Each row is a point on a tangle of strands that fork, close into loops and nearly touch. The rows are in no order.
In the rows, 100 means zero.
Two points are linked if the straight distance between their rows is under 156. Some points are linked to none.
nadu: 78,107,96,107,116,85,99,112,119,134,122,53,103,79,89,102,118,98,99,99,113,95,109,106,118,111,85,102,77,143,117,96,125,128,106,113,103,90,93,107,107,92,85,78,97,122,89,94,118,136,108,63,99,63,101,159,132,73,139,96,105,80,157,136,132,88,117,98,95,89,136,97,83,113,99,128,118
fozik: 83,103,70,81,62,96,106,98,92,105,84,126,117,112,95,86,102,112,132,86,73,103,144,109,95,109,107,125,77,118,72,94,67,88,106,82,69,116,105,94,95,111,115,64,130,88,123,66,77,88,80,91,129,115,97,78,111,110,100,89,125,94,92,87,95,99,95,162,130,97,87,100,104,116,131,46,130
tor: 100,108,71,116,127,128,111,61,109,106,113,108,52,101,103,100,105,110,105,135,118,109,83,104,132,91,86,76,118,117,119,69,91,122,110,147,83,63,60,134,104,117,101,102,115,115,98,110,101,138,97,59,83,91,105,146,85,95,104,79,143,121,128,96,105,91,71,116,97,112,103,81,84,134,87,109,96
papim: 68,122,87,102,131,106,86,54,134,78,129,96,84,88,84,106,112,92,101,125,119,94,96,94,128,118,57,103,96,111,79,31,97,139,94,132,85,62,67,144,111,88,134,91,111,102,116,78,115,153,88,47,73,71,110,156,94,77,142,76,113,97,159,73,145,114,89,117,94,66,82,78,100,140,106,138,105
zib: 130,114,72,83,76,114,128,96,89,95,125,140,77,96,82,128,112,129,116,112,61,127,117,104,81,104,116,95,94,88,99,115,94,62,91,113,81,107,95,116,103,119,125,104,97,63,115,121,99,115,104,88,101,90,106,88,88,101,77,110,110,125,60,97,96,132,80,100,120,118,86,120,94,81,91,75,90
padit: 100,91,116,83,102,98,43,133,129,143,96,73,116,123,103,53,76,117,126,68,85,116,120,125,89,108,113,119,73,144,81,102,69,94,110,63,92,98,146,55,105,92,68,89,100,131,141,54,102,68,88,115,125,138,101,100,119,88,117,124,90,91,95,119,83,94,162,118,106,100,92,96,104,107,146,81,117
Voz: 86,124,49,113,96,99,95,61,85,144,121,84,90,117,86,124,86,146,119,134,130,126,126,136,109,89,121,95,83,136,111,86,77,77,124,120,110,126,56,144,98,109,100,86,102,112,100,118,59,124,145,54,132,100,103,149,123,102,65,93,125,114,111,159,110,120,106,80,109,112,110,85,61,111,92,118,113
med: 88,98,75,98,106,91,135,107,87,107,82,135,98,124,120,103,69,110,123,133,73,62,144,92,115,123,93,73,90,68,122,119,75,103,105,75,84,109,109,102,133,69,139,67,137,97,122,114,73,81,110,124,102,130,116,63,52,99,121,85,115,83,92,91,113,128,96,119,109,105,110,84,106,78,127,58,87
loped: 160,103,123,80,107,91,85,102,84,98,95,108,107,87,104,105,102,91,107,58,102,107,119,79,89,116,86,132,99,126,72,114,93,79,67,71,82,94,129,100,104,105,107,111,103,79,122,83,92,68,72,139,103,130,96,62,96,118,111,91,96,107,82,87,75,84,109,99,119,102,78,103,109,73,110,82,88
Dufal: 83,114,48,112,74,99,136,84,92,120,102,106,72,109,89,127,114,134,108,147,100,126,109,120,103,89,106,87,102,98,111,90,96,84,124,126,100,115,66,128,79,115,103,74,91,88,87,125,77,126,134,71,116,83,95,138,101,102,61,99,127,116,95,114,111,120,72,103,114,95,129,114,79,107,94,92,100
bel: 144,97,103,111,81,114,100,139,76,61,83,88,111,74,142,110,91,90,81,88,121,91,105,56,91,69,107,100,130,54,107,100,126,100,96,76,95,73,114,95,88,91,126,121,68,90,81,107,132,75,68,146,101,107,106,83,88,84,68,105,74,116,87,80,122,75,96,102,96,115,99,132,141,88,101,112,103
Nir: 89,71,105,97,95,75,96,114,103,98,43,97,97,78,141,118,107,94,65,91,154,66,101,93,102,106,104,100,117,71,87,86,120,132,93,53,161,111,130,76,94,74,89,106,86,90,79,99,90,55,74,143,106,120,127,72,99,106,88,72,105,116,116,85,77,58,85,124,73,67,116,94,121,96,112,121,98
lipo: 71,75,99,117,146,117,77,56,136,74,73,107,86,95,85,93,138,66,83,94,107,102,77,127,130,103,72,104,86,85,86,70,118,121,107,107,115,106,83,106,100,128,78,102,124,97,104,102,104,114,63,78,100,79,97,103,114,108,107,69,123,99,117,85,87,57,41,138,104,63,59,83,125,167,96,107,91
pum: 116,101,84,94,68,76,116,100,85,90,115,96,86,104,107,129,76,137,80,138,117,91,111,95,50,149,133,75,91,49,95,123,107,96,95,109,132,113,78,123,105,81,116,82,109,115,88,127,84,83,147,95,85,102,115,86,89,95,83,124,58,114,83,131,120,134,95,48,57,89,127,125,127,54,49,153,68
Dakuf: 81,79,116,85,114,93,71,143,125,143,100,63,114,107,140,75,86,81,103,96,120,96,109,120,98,96,92,120,74,134,83,106,109,130,125,74,102,105,122,56,90,96,72,101,67,115,105,84,98,74,99,122,121,120,96,111,115,94,115,141,99,83,98,108,91,98,137,110,97,93,110,104,115,103,128,94,114
Bem: 119,98,93,99,68,77,123,106,102,79,94,115,72,110,92,118,116,121,106,124,99,140,76,84,94,64,105,92,119,45,125,112,109,70,120,110,96,94,91,98,74,122,90,112,74,91,92,113,116,114,132,98,81,86,108,109,100,101,72,116,79,124,93,81,117,102,97,91,100,97,108,146,93,101,85,98,70
Lese: 100,103,104,120,81,82,110,92,88,97,89,91,84,118,121,125,66,121,71,133,139,65,94,97,64,122,131,81,106,70,75,113,113,83,101,130,144,90,69,152,102,69,126,86,110,122,77,111,83,85,119,80,67,120,96,101,91,89,69,119,77,111,82,122,119,124,91,50,47,107,121,137,121,57,72,156,79
kofip: 74,91,103,114,91,111,127,42,125,99,87,136,95,111,69,104,126,102,128,111,96,131,93,138,95,91,114,109,69,70,72,95,95,81,124,143,87,129,57,115,99,150,86,90,138,86,114,110,81,121,86,76,95,96,97,102,143,114,87,90,98,93,75,72,103,82,80,117,119,74,69,102,87,136,93,91,109
rova: 146,119,117,81,112,107,79,132,78,93,123,72,112,88,95,98,87,89,104,30,76,128,85,94,104,63,122,109,115,70,95,104,105,49,67,81,103,72,113,58,69,124,112,166,46,113,106,81,103,64,124,134,98,113,73,84,86,124,58,110,68,104,100,105,85,72,92,66,107,127,95,109,73,107,57,101,88
kebo: 132,105,93,76,75,117,119,100,86,75,86,154,69,79,66,132,118,115,111,108,76,144,103,125,66,117,130,91,108,43,78,102,113,63,91,103,92,133,97,109,121,109,111,127,102,58,111,115,116,87,91,114,92,81,98,62,96,94,52,112,91,132,59,75,101,127,70,93,115,85,71,121,95,92,73,94,68
tavof: 72,141,125,100,119,114,106,82,90,67,108,110,60,105,95,92,90,89,88,126,100,80,56,58,109,67,70,94,163,77,113,53,94,102,59,123,90,53,66,143,105,78,142,123,64,97,92,92,111,125,53,71,80,99,78,148,62,69,110,110,119,114,102,44,145,120,71,97,98,113,99,116,140,116,114,117,86
buke: 126,87,88,92,104,99,147,106,87,97,97,154,81,99,94,101,105,117,104,120,83,76,113,87,99,151,96,69,94,70,132,131,83,99,72,79,90,135,119,103,137,81,112,75,129,68,114,117,90,70,101,133,91,113,132,55,63,102,102,74,105,97,79,98,99,123,81,107,110,92,108,88,111,61,99,72,65
pekes: 75,95,114,123,100,110,110,94,83,91,75,100,77,110,143,113,70,87,56,127,130,51,99,106,95,98,112,81,125,83,69,102,103,105,124,122,129,80,83,125,104,65,135,98,90,115,79,117,89,95,92,90,73,107,81,124,70,88,85,125,98,101,86,103,96,142,88,61,65,121,124,117,121,69,106,125,96
vakiz: 108,102,132,89,108,89,98,130,109,95,109,90,125,88,121,80,88,81,87,65,97,88,90,53,109,55,93,102,112,112,120,97,108,96,83,101,91,41,118,66,78,93,92,120,87,109,86,61,119,82,96,126,85,131,99,114,92,120,97,101,113,83,113,73,102,80,123,122,110,114,108,101,99,102,125,89,111
Nin: 47,74,87,124,107,106,110,63,127,95,54,105,104,119,57,88,110,78,132,100,97,82,81,114,106,132,78,112,83,70,62,94,102,113,123,75,109,152,89,96,104,125,94,58,127,76,111,76,76,100,65,95,134,109,86,54,126,115,124,62,91,74,86,81,75,77,59,123,113,21,81,66,121,152,104,90,106
vifuf: 87,115,104,125,111,91,95,48,93,107,140,84,104,87,103,89,94,119,104,116,103,66,68,71,147,143,92,93,135,147,124,63,106,138,63,128,95,79,100,127,141,44,120,78,132,89,98,104,123,139,84,28,87,93,111,140,92,68,137,78,126,82,126,113,105,135,108,86,79,114,100,78,92,82,108,145,96
pela: 113,88,158,91,117,82,88,120,85,115,127,78,133,89,124,97,90,83,86,73,111,71,94,80,117,120,90,115,103,130,91,112,138,119,79,63,121,83,135,63,116,60,90,90,77,103,104,113,106,108,91,112,106,97,105,104,102,95,141,137,90,87,83,114,87,125,145,63,85,120,124,78,105,53,125,125,113
lodut: 104,98,121,114,112,78,91,82,110,87,100,94,74,89,88,84,119,92,80,92,112,110,36,85,108,68,84,84,135,91,124,89,131,97,85,125,107,64,95,116,84,82,80,121,85,113,70,106,142,123,91,88,62,82,88,142,95,106,89,92,103,114,106,88,116,94,85,83,83,125,93,118,90,117,77,129,88
bab: 111,89,89,86,106,111,95,70,98,106,81,121,94,101,107,86,102,120,125,87,104,92,121,100,136,130,100,115,76,124,86,80,75,109,85,82,92,98,101,93,99,124,94,88,153,84,140,78,58,87,47,102,123,135,119,71,126,104,110,56,141,76,103,100,59,53,88,144,117,78,46,67,109,126,124,79,102
gimis: 121,95,146,89,107,85,92,93,117,76,79,114,119,92,80,106,105,60,115,73,102,112,79,96,76,95,70,138,119,96,57,128,111,86,85,86,65,122,115,105,102,112,101,121,118,83,105,68,109,89,68,132,87,115,98,60,95,110,118,108,75,113,92,53,106,85,110,94,108,84,60,117,117,94,101,87,70
Redaf: 125,85,92,94,113,99,124,85,90,92,77,143,82,92,93,106,117,111,105,93,98,85,108,88,131,146,96,92,98,106,106,108,87,114,69,79,100,123,117,104,120,100,93,88,138,66,121,107,85,86,73,118,113,121,131,52,85,109,101,53,132,97,98,97,68,85,81,122,109,90,72,70,102,96,106,80,74
Bib: 62,78,114,111,93,137,94,57,132,106,74,101,109,114,51,67,120,92,133,95,84,93,86,141,102,118,93,100,60,81,79,96,83,123,122,112,96,141,88,76,95,136,81,79,132,95,120,54,87,98,61,92,127,117,95,77,155,99,116,74,96,78,83,98,74,48,92,128,118,49,58,87,88,169,95,87,111
dumad: 110,117,91,107,111,100,146,113,90,109,133,108,86,104,85,84,107,103,93,114,81,76,81,57,127,114,83,53,117,115,156,109,81,121,65,109,97,76,115,111,111,80,85,81,100,86,106,136,121,131,104,77,85,74,133,102,81,91,120,75,111,107,101,107,98,109,95,106,101,135,118,85,88,94,115,82,98
feg: 81,94,103,127,101,63,100,74,111,115,119,78,125,88,95,97,102,112,96,89,113,64,74,83,111,137,86,103,104,134,106,101,123,130,77,112,108,120,101,136,126,49,119,62,132,104,101,105,117,139,108,46,109,101,123,113,117,82,131,81,102,85,142,131,133,139,105,68,68,104,107,109,108,79,109,158,96
repa: 87,114,103,100,91,80,90,115,97,114,99,87,105,110,115,107,87,90,109,115,109,113,111,102,93,66,84,117,107,106,92,108,101,93,136,115,73,89,86,98,79,119,112,112,90,103,99,94,94,120,123,94,98,110,80,121,108,105,94,130,94,90,101,99,109,112,114,91,101,106,119,115,76,94,119,86,108
Votud: 72,114,131,135,120,125,107,70,100,100,94,109,78,113,111,115,57,84,75,108,120,57,84,96,100,62,106,106,143,90,74,90,106,56,108,127,88,76,60,142,107,80,130,151,97,102,82,106,86,90,76,99,54,102,73,126,83,103,87,134,87,78,82,82,101,140,77,45,85,127,109,118,118,88,119,112,79
fubov: 115,91,59,105,111,115,135,125,78,111,126,113,89,110,77,82,102,119,96,106,74,93,112,99,135,127,113,47,79,138,155,113,62,115,82,93,104,100,109,92,113,103,74,87,95,81,107,135,98,121,106,94,120,76,134,89,90,96,107,58,128,103,107,121,83,93,92,121,112,126,108,58,88,103,115,62,104
Rofo: 118,99,123,87,88,99,111,98,93,74,58,136,102,91,83,119,116,84,108,92,102,122,104,112,59,114,107,114,109,71,54,119,114,90,111,87,84,155,109,102,114,115,88,103,113,73,92,93,103,84,85,129,95,112,91,54,99,109,88,103,81,121,77,69,99,91,90,91,108,71,72,115,101,97,80,83,75
Mizo: 117,88,137,99,126,113,58,91,107,101,67,96,81,95,115,87,105,68,88,78,130,96,96,127,114,88,96,120,99,121,61,80,112,103,106,105,102,124,106,88,96,111,72,139,85,92,113,88,89,79,78,107,99,124,84,96,113,112,71,107,112,91,86,94,69,70,71,95,106,93,77,105,100,119,118,85,103
sebu: 113,105,100,89,86,80,109,130,114,97,79,108,101,94,117,74,89,94,86,70,87,95,121,56,103,99,112,104,88,113,120,98,73,100,85,89,104,64,128,68,86,92,74,93,121,98,101,61,105,67,98,127,94,131,117,89,109,125,115,67,123,82,118,86,89,78,131,142,115,104,93,95,90,110,124,73,100
mugi: 102,85,141,104,116,84,71,111,131,74,85,84,105,93,97,83,118,46,100,75,126,105,64,99,100,74,65,132,129,90,64,110,125,96,87,98,74,111,120,105,93,105,87,138,90,82,94,72,109,98,59,116,70,110,88,95,100,117,111,119,74,95,102,44,121,80,94,103,92,85,56,117,130,107,120,104,90
fek: 62,106,87,104,90,103,92,82,117,101,103,99,115,114,78,83,107,92,133,104,72,108,117,117,113,117,74,114,68,101,45,91,73,105,123,107,61,94,89,111,106,120,132,59,132,82,141,76,80,112,72,79,112,95,86,90,112,93,115,85,103,78,108,79,103,93,99,149,121,83,79,90,103,140,145,70,122
gega: 80,113,74,110,123,86,111,60,129,97,118,99,76,97,82,104,127,115,102,123,113,112,81,104,116,97,60,95,99,107,102,72,95,120,101,135,90,73,62,143,93,111,108,77,121,109,104,97,115,146,103,59,83,81,105,147,106,87,114,76,112,110,143,93,137,95,84,118,101,78,94,108,93,144,96,135,100
gif: 120,130,123,112,98,99,114,119,54,116,148,100,117,105,108,105,48,101,94,83,57,62,117,67,93,102,105,64,99,97,144,124,84,90,70,70,109,68,120,82,111,68,112,102,96,115,109,126,92,112,127,110,96,87,105,84,69,106,126,121,79,89,72,128,98,134,146,54,103,147,119,78,94,48,95,95,99
monek: 112,119,102,111,106,109,104,115,73,107,131,113,111,122,91,97,57,110,106,89,60,65,124,76,115,90,93,80,101,121,152,121,62,68,87,72,90,59,123,102,115,64,118,111,119,115,123,112,78,111,113,108,92,111,112,86,61,104,118,103,113,88,89,126,95,138,139,76,108,158,105,70,81,71,118,64,98
bisa: 86,91,113,104,93,136,90,35,128,99,93,118,119,118,67,77,122,109,126,98,73,129,91,144,114,109,113,95,55,87,95,106,76,114,133,143,90,104,75,90,100,148,77,91,156,111,134,82,77,109,78,90,112,119,109,83,160,106,113,83,100,84,80,100,82,64,102,122,113,82,56,82,63,151,90,103,105
loke: 91,94,72,83,66,116,92,131,78,69,108,70,127,88,123,127,104,120,84,141,112,117,135,143,61,130,128,105,84,74,78,114,140,116,122,90,131,136,93,82,89,106,108,93,79,120,64,149,88,74,135,114,116,52,95,78,102,78,81,136,59,126,74,114,94,110,134,85,73,96,127,102,148,52,51,127,116
riv: 112,115,88,106,89,98,115,122,66,120,120,85,81,108,125,111,79,123,79,130,101,100,116,94,88,89,115,78,106,97,127,107,100,105,111,104,129,93,85,100,86,89,93,87,69,121,83,136,100,116,160,99,106,77,98,116,94,103,83,115,86,107,89,148,97,131,130,54,82,122,136,104,93,67,88,114,106
Nug: 66,77,80,129,84,58,118,99,114,112,99,73,133,103,112,114,96,107,99,105,124,69,95,91,74,139,83,113,89,100,96,128,115,128,107,102,106,134,87,140,107,69,132,44,127,100,87,124,101,112,130,65,118,98,126,100,110,83,136,89,82,105,135,116,139,126,90,82,65,77,117,123,130,65,91,151,94
bazet: 122,133,125,110,105,110,114,134,50,120,138,82,92,99,113,101,69,92,68,95,79,74,109,71,99,95,123,56,102,119,132,100,99,105,80,78,126,80,110,96,101,84,77,93,48,121,98,140,105,116,140,112,105,67,97,102,90,101,109,116,71,100,82,149,85,132,141,45,90,127,125,79,92,66,92,113,119
mutup: 107,106,98,111,133,107,103,65,94,106,135,99,89,95,98,91,115,104,105,122,98,74,72,63,142,132,70,76,128,134,129,89,102,129,62,115,96,78,103,126,127,76,101,79,125,87,99,128,119,136,77,54,95,79,128,115,66,81,138,73,127,107,95,100,91,117,85,99,87,135,95,73,105,100,102,116,90
pir: 142,116,121,91,94,109,66,129,75,83,76,79,93,89,115,107,80,87,89,70,104,121,97,104,91,70,136,109,120,63,78,100,117,64,94,88,101,106,123,62,78,105,94,164,45,106,95,76,107,57,117,158,101,127,80,63,104,121,47,110,73,103,90,93,107,71,107,71,98,109,83,119,84,103,65,105,81
luzud: 112,127,63,105,97,106,106,102,60,141,132,81,72,112,98,117,85,135,92,132,106,118,115,113,106,92,116,72,97,137,133,92,70,78,102,106,121,109,77,118,93,96,84,94,70,120,93,132,85,132,160,78,112,79,103,132,104,105,85,98,102,112,103,166,96,135,126,57,98,124,118,83,69,93,82,109,112
zegug: 131,80,107,114,88,103,84,134,77,62,44,89,92,79,140,121,106,88,69,101,143,89,122,108,87,104,121,94,113,62,73,101,123,110,114,63,136,108,123,86,97,79,113,116,74,93,81,111,108,49,71,152,97,107,115,71,97,98,54,87,77,122,91,100,98,76,89,94,83,98,104,118,133,79,94,119,104
gan: 115,85,137,99,114,86,61,115,110,86,74,79,97,80,120,79,112,63,77,68,144,81,71,94,125,70,94,119,129,97,69,77,133,100,82,81,98,92,134,84,91,80,82,153,58,82,87,68,109,76,52,123,88,127,94,108,103,115,85,114,94,88,97,57,101,64,78,105,88,93,82,115,120,102,128,113,92
limez: 110,98,81,98,110,111,105,116,91,125,120,98,110,109,78,77,106,111,111,84,62,114,127,126,122,118,116,83,60,148,142,115,51,102,94,92,107,91,128,86,111,109,53,89,98,101,117,122,92,111,100,100,124,80,115,95,116,108,119,84,124,97,107,134,79,76,123,126,119,136,100,68,82,117,130,76,126
Zefi: 63,91,64,104,70,112,87,126,77,92,82,70,106,103,142,120,97,90,85,142,127,102,129,139,72,99,116,112,101,92,70,104,119,115,145,104,125,120,75,106,82,101,128,91,69,115,74,137,78,91,134,99,126,79,83,101,93,84,63,128,84,109,86,117,103,108,104,96,84,101,126,114,141,69,88,112,120
lor: 47,89,79,108,93,63,105,125,123,139,108,46,129,106,93,106,113,108,109,115,109,104,100,120,100,104,93,111,64,106,123,115,118,138,129,95,106,104,92,97,86,105,80,78,102,122,79,110,103,110,134,84,119,76,104,133,138,83,133,106,89,86,146,131,131,81,129,112,95,81,145,105,88,101,97,115,117
sib: 72,100,90,91,56,64,100,81,114,121,113,96,115,125,82,107,125,110,133,107,98,142,113,131,97,88,101,122,70,99,83,101,104,86,142,120,80,119,96,91,72,137,85,91,121,106,96,84,85,117,135,81,114,94,92,113,132,110,95,125,84,104,96,92,117,96,123,128,104,91,121,119,71,107,100,83,116
goni: 126,107,129,100,115,118,73,90,81,86,61,109,78,96,105,101,87,75,86,79,109,109,89,116,99,60,122,104,125,79,76,91,108,67,100,109,93,117,101,82,91,113,81,156,74,98,101,85,101,73,99,130,87,144,70,78,106,126,55,107,102,91,86,91,91,74,84,76,104,109,73,110,85,117,94,84,83
zifum: 49,89,91,91,108,86,92,139,119,130,90,56,116,99,121,96,103,80,103,116,113,102,109,123,105,91,97,110,74,100,105,106,124,143,149,95,105,102,92,62,79,112,72,98,71,120,77,98,103,92,120,95,121,80,85,122,115,86,118,121,105,87,126,111,110,70,116,129,93,90,138,104,114,118,106,88,118
lolo: 124,106,83,94,126,121,96,90,98,114,121,90,69,88,97,92,116,96,102,107,105,124,94,119,117,73,92,86,101,136,134,81,104,104,115,136,90,71,86,95,91,122,81,103,77,128,94,107,116,130,114,86,89,87,88,144,89,111,95,88,132,106,125,120,99,73,89,109,107,126,120,93,66,123,97,94,128
vol: 118,116,115,106,119,130,99,97,74,106,143,111,110,110,101,99,73,100,98,69,73,69,85,70,118,60,79,97,139,127,134,96,95,60,70,94,85,43,95,101,100,91,132,133,93,111,105,81,96,103,90,103,89,122,93,115,64,99,97,105,123,89,92,110,84,134,107,74,123,149,109,85,85,78,105,78,89
Buzam: 91,82,85,88,82,84,119,119,137,87,84,119,107,93,62,66,132,105,103,77,63,118,103,83,95,108,105,100,70,92,126,104,78,114,94,92,107,90,118,63,85,118,62,75,121,101,101,71,121,96,109,108,96,101,119,77,124,123,122,67,118,92,130,83,99,68,113,165,119,73,91,102,92,136,115,72,102
vut: 105,70,81,79,50,120,134,119,107,63,79,135,136,90,121,113,98,116,111,108,113,116,110,98,46,117,156,99,94,73,115,99,106,110,128,82,106,171,126,60,116,109,103,97,122,79,75,94,110,59,101,156,116,106,122,43,97,88,77,118,91,111,107,86,96,82,115,142,108,33,109,97,88,59,51,99,105
Fosos: 151,119,118,75,135,120,55,93,104,111,132,88,116,89,98,85,90,84,114,32,79,137,84,114,101,70,110,123,94,115,93,103,78,52,75,113,99,75,123,58,85,139,113,159,72,123,126,79,105,78,118,101,114,130,62,95,99,122,82,122,100,107,84,99,76,65,83,79,105,120,72,86,67,114,73,100,98
reret: 82,88,110,103,140,91,87,94,131,129,127,66,118,93,71,99,132,94,90,84,83,103,85,102,133,116,87,78,74,150,129,113,117,136,86,101,120,84,119,98,117,105,54,83,116,123,87,107,132,114,87,85,83,62,120,139,129,100,147,83,105,88,136,139,92,69,115,105,100,109,109,72,69,138,101,119,117
tidid: 129,109,124,80,133,107,50,96,116,126,135,71,106,106,100,81,98,83,116,67,98,131,88,124,104,83,95,122,76,139,82,101,94,79,108,124,84,88,105,73,86,129,91,141,82,120,126,75,103,102,111,99,104,122,60,118,114,106,103,125,98,95,92,108,90,86,102,79,97,118,86,85,74,112,99,102,112
motap: 128,100,103,77,96,112,81,82,90,112,90,127,113,106,98,94,100,108,126,71,81,124,131,122,93,115,110,127,75,129,67,107,67,87,91,89,88,125,117,87,110,122,89,94,131,91,138,71,80,84,75,109,126,129,92,73,118,106,102,93,123,101,81,102,70,89,105,123,121,101,63,92,92,106,108,67,111
Zati: 100,113,121,109,124,131,89,94,80,93,98,115,98,105,127,108,65,80,81,92,107,53,101,62,120,54,82,108,146,109,96,82,114,74,95,93,79,66,84,122,111,80,142,145,78,98,94,83,87,88,67,112,81,124,79,118,63,102,86,120,118,76,89,83,88,135,69,72,106,120,106,102,113,94,132,82,99
gok: 48,92,103,113,94,91,130,75,120,96,67,117,119,123,76,89,98,86,136,110,91,90,87,107,104,125,84,111,89,73,57,111,79,116,120,100,81,135,76,111,116,115,110,49,149,79,126,77,77,100,77,106,101,110,96,56,116,108,126,80,75,72,98,67,96,101,98,120,115,59,93,90,106,134,122,78,114
bip: 101,86,100,80,99,96,84,104,139,105,77,94,96,72,70,71,145,93,104,67,79,118,105,117,100,99,89,104,58,106,105,91,103,105,82,98,92,110,113,63,76,135,54,91,92,109,96,72,133,86,86,109,105,103,109,96,127,111,114,69,123,91,125,95,106,31,87,175,115,71,79,124,103,151,88,79,98
lorib: 104,79,103,89,74,110,142,102,114,61,50,152,116,101,98,116,106,84,111,110,115,102,106,92,53,108,129,92,113,46,102,124,101,101,126,82,100,159,111,92,126,107,102,96,132,84,83,91,113,77,93,157,93,119,121,41,84,95,90,112,86,109,110,64,108,91,97,119,109,41,102,111,102,70,65,94,79
dul: 102,101,81,73,50,86,116,136,116,85,114,118,124,109,96,115,95,128,117,92,77,144,122,100,69,90,145,120,82,84,125,108,105,85,138,100,93,115,134,49,80,115,76,104,101,103,87,87,101,76,146,102,114,80,119,71,108,115,96,136,83,120,85,85,90,94,144,129,105,97,124,124,81,71,93,66,122
kub: 117,114,99,77,97,110,41,120,105,127,130,76,123,118,89,61,86,108,125,56,70,128,120,120,88,90,97,131,69,151,92,105,51,70,114,86,90,78,136,81,108,104,92,107,91,131,149,81,97,90,105,87,121,122,76,115,109,99,117,123,94,99,93,132,89,107,129,113,106,130,94,71,81,118,124,89,127
rivuf: 61,153,110,109,129,97,101,60,113,87,115,106,73,100,92,90,80,92,104,127,115,82,83,64,120,93,64,110,141,103,96,47,87,113,81,143,72,58,68,137,104,79,151,101,99,93,106,76,100,135,82,44,76,95,88,167,82,70,127,99,128,85,131,56,134,144,93,97,95,88,93,93,103,111,121,125,90
bobi: 91,97,125,102,98,68,121,78,120,84,119,113,108,106,95,106,106,107,97,106,84,81,49,54,88,91,61,104,126,65,123,136,106,101,61,100,93,82,92,129,94,83,118,87,124,99,91,115,122,117,91,99,70,96,113,98,78,87,124,100,82,111,89,68,125,133,118,80,98,109,91,121,112,87,90,109,71
duze: 101,119,116,120,108,89,95,82,89,107,123,97,90,111,105,127,69,95,102,99,114,93,81,93,96,56,87,120,120,94,83,95,109,67,112,124,77,78,59,130,87,113,132,137,97,98,98,89,89,125,109,86,75,112,75,140,103,104,81,128,78,90,97,92,112,130,98,45,98,114,108,127,94,88,106,111,81
Dag: 67,85,94,114,101,109,78,132,81,110,80,53,85,101,147,111,109,82,61,121,127,91,112,134,97,102,107,112,93,145,82,83,112,115,129,100,138,104,77,111,93,73,126,84,63,123,79,111,80,116,121,73,113,67,75,142,101,78,95,107,106,96,122,134,101,120,94,71,88,102,138,99,129,80,95,121,117
zem: 89,69,78,90,82,103,123,126,87,91,68,116,98,98,92,111,112,107,100,116,99,114,106,127,82,125,118,88,86,79,117,123,105,117,117,86,132,144,99,82,98,96,74,88,89,82,81,121,96,77,129,127,134,87,96,67,110,104,73,92,100,105,87,117,81,109,85,110,114,68,133,91,107,87,81,87,100
mag: 145,94,114,96,86,115,72,157,76,78,100,67,119,83,138,103,99,79,95,74,117,104,110,78,92,70,103,134,130,88,78,89,141,91,101,85,77,94,107,95,85,105,138,131,49,93,92,97,115,87,79,126,111,114,72,100,87,92,79,130,68,97,87,87,115,85,82,88,93,109,101,128,143,75,111,105,119
Lum: 98,84,117,104,139,96,97,97,143,102,106,94,126,82,64,92,147,92,71,83,85,101,79,73,118,114,69,84,105,117,128,113,125,129,56,91,124,99,133,104,108,101,59,88,111,112,81,128,143,118,93,95,87,59,134,114,99,114,133,73,104,106,116,104,76,81,93,119,99,105,87,94,87,138,105,113,95
Tofel: 123,90,95,110,114,88,91,88,110,112,112,79,85,89,83,108,134,101,84,99,104,132,70,119,107,91,107,81,93,120,121,101,120,97,102,132,122,97,94,100,92,115,58,112,86,113,86,122,124,122,124,90,81,69,97,134,116,110,94,93,103,117,119,128,102,72,82,73,91,124,109,111,79,120,71,121,98
pekim: 84,106,78,96,80,96,107,107,85,108,59,131,109,126,118,94,70,116,124,110,81,67,158,85,104,106,111,116,86,109,85,100,56,77,107,55,81,114,106,98,120,89,124,75,142,95,132,77,63,77,77,119,102,141,104,65,85,113,119,85,122,74,99,92,95,118,107,136,121,103,86,86,105,98,134,51,108
tila: 115,89,77,75,52,115,127,137,103,69,123,134,138,86,124,114,72,138,103,102,90,126,139,91,53,106,163,105,81,86,134,108,91,102,122,83,108,135,140,63,108,96,88,98,105,97,81,105,102,55,129,146,116,85,123,51,93,97,94,129,77,116,91,96,87,91,150,138,106,82,113,95,88,49,70,85,124
koro: 106,76,108,104,109,82,121,104,135,86,97,127,116,97,74,91,135,107,81,98,82,110,66,68,79,105,71,87,120,77,137,134,99,116,58,89,112,111,128,117,98,96,84,87,113,94,92,126,141,111,112,109,80,72,131,81,88,104,116,76,85,122,108,75,94,121,90,106,98,97,83,109,88,114,95,99,73
Zapo: 85,106,129,113,102,103,105,78,84,76,97,106,84,94,94,95,89,92,78,107,104,77,26,72,110,54,84,93,165,60,112,82,123,86,68,104,106,50,87,129,91,63,122,131,76,96,67,97,118,106,56,92,68,84,78,130,72,80,80,118,94,118,84,66,123,114,82,73,97,132,104,137,127,93,87,125,84
tanef: 112,103,67,97,95,134,116,98,76,110,109,126,71,104,95,116,107,115,94,130,84,120,121,131,107,107,113,77,92,105,101,108,85,90,104,112,103,127,75,115,105,119,97,101,88,82,103,137,86,107,119,98,120,85,89,91,88,106,56,87,130,115,61,133,79,133,70,89,113,125,97,88,87,98,90,76,105
mikun: 98,93,71,88,66,79,89,113,83,82,107,87,108,89,100,136,103,123,88,134,121,117,123,134,52,156,132,92,84,67,77,120,126,98,106,94,137,136,83,104,98,102,103,81,106,106,62,135,93,80,150,104,97,65,100,70,100,95,83,117,49,129,86,121,107,131,101,58,48,77,126,104,137,54,39,142,89
Kiru: 84,120,94,101,114,99,85,112,90,105,101,83,96,103,121,89,91,83,101,121,112,89,126,94,108,76,67,107,116,135,88,80,92,115,126,108,70,83,79,117,106,91,139,93,78,101,114,99,92,132,104,70,111,98,82,149,92,89,112,102,119,80,122,111,109,125,90,94,105,99,111,91,82,107,128,90,120

How many points has the smallest loop of links through each point below? Write - if it is on no loop.
bab | 7
papim | 9
sebu | -
kebo | -
mutup | -

A piece is all that can be reached along the links. How many separate loops has the piece of each point below (a circle has one, a figure eight two, a Y none), and how many tips (points with one link)?
motap | loops 1, tips 6
papim | loops 1, tips 0
mutup | loops 0, tips 2
bip | loops 0, tips 2
bel | loops 0, tips 2

A tip is a point with one link. Name the tips that can be reached along the links from each point below, in the order of the rows.
vifuf | Nug, limez
bel | Nir, mag
sebu | vakiz, bip
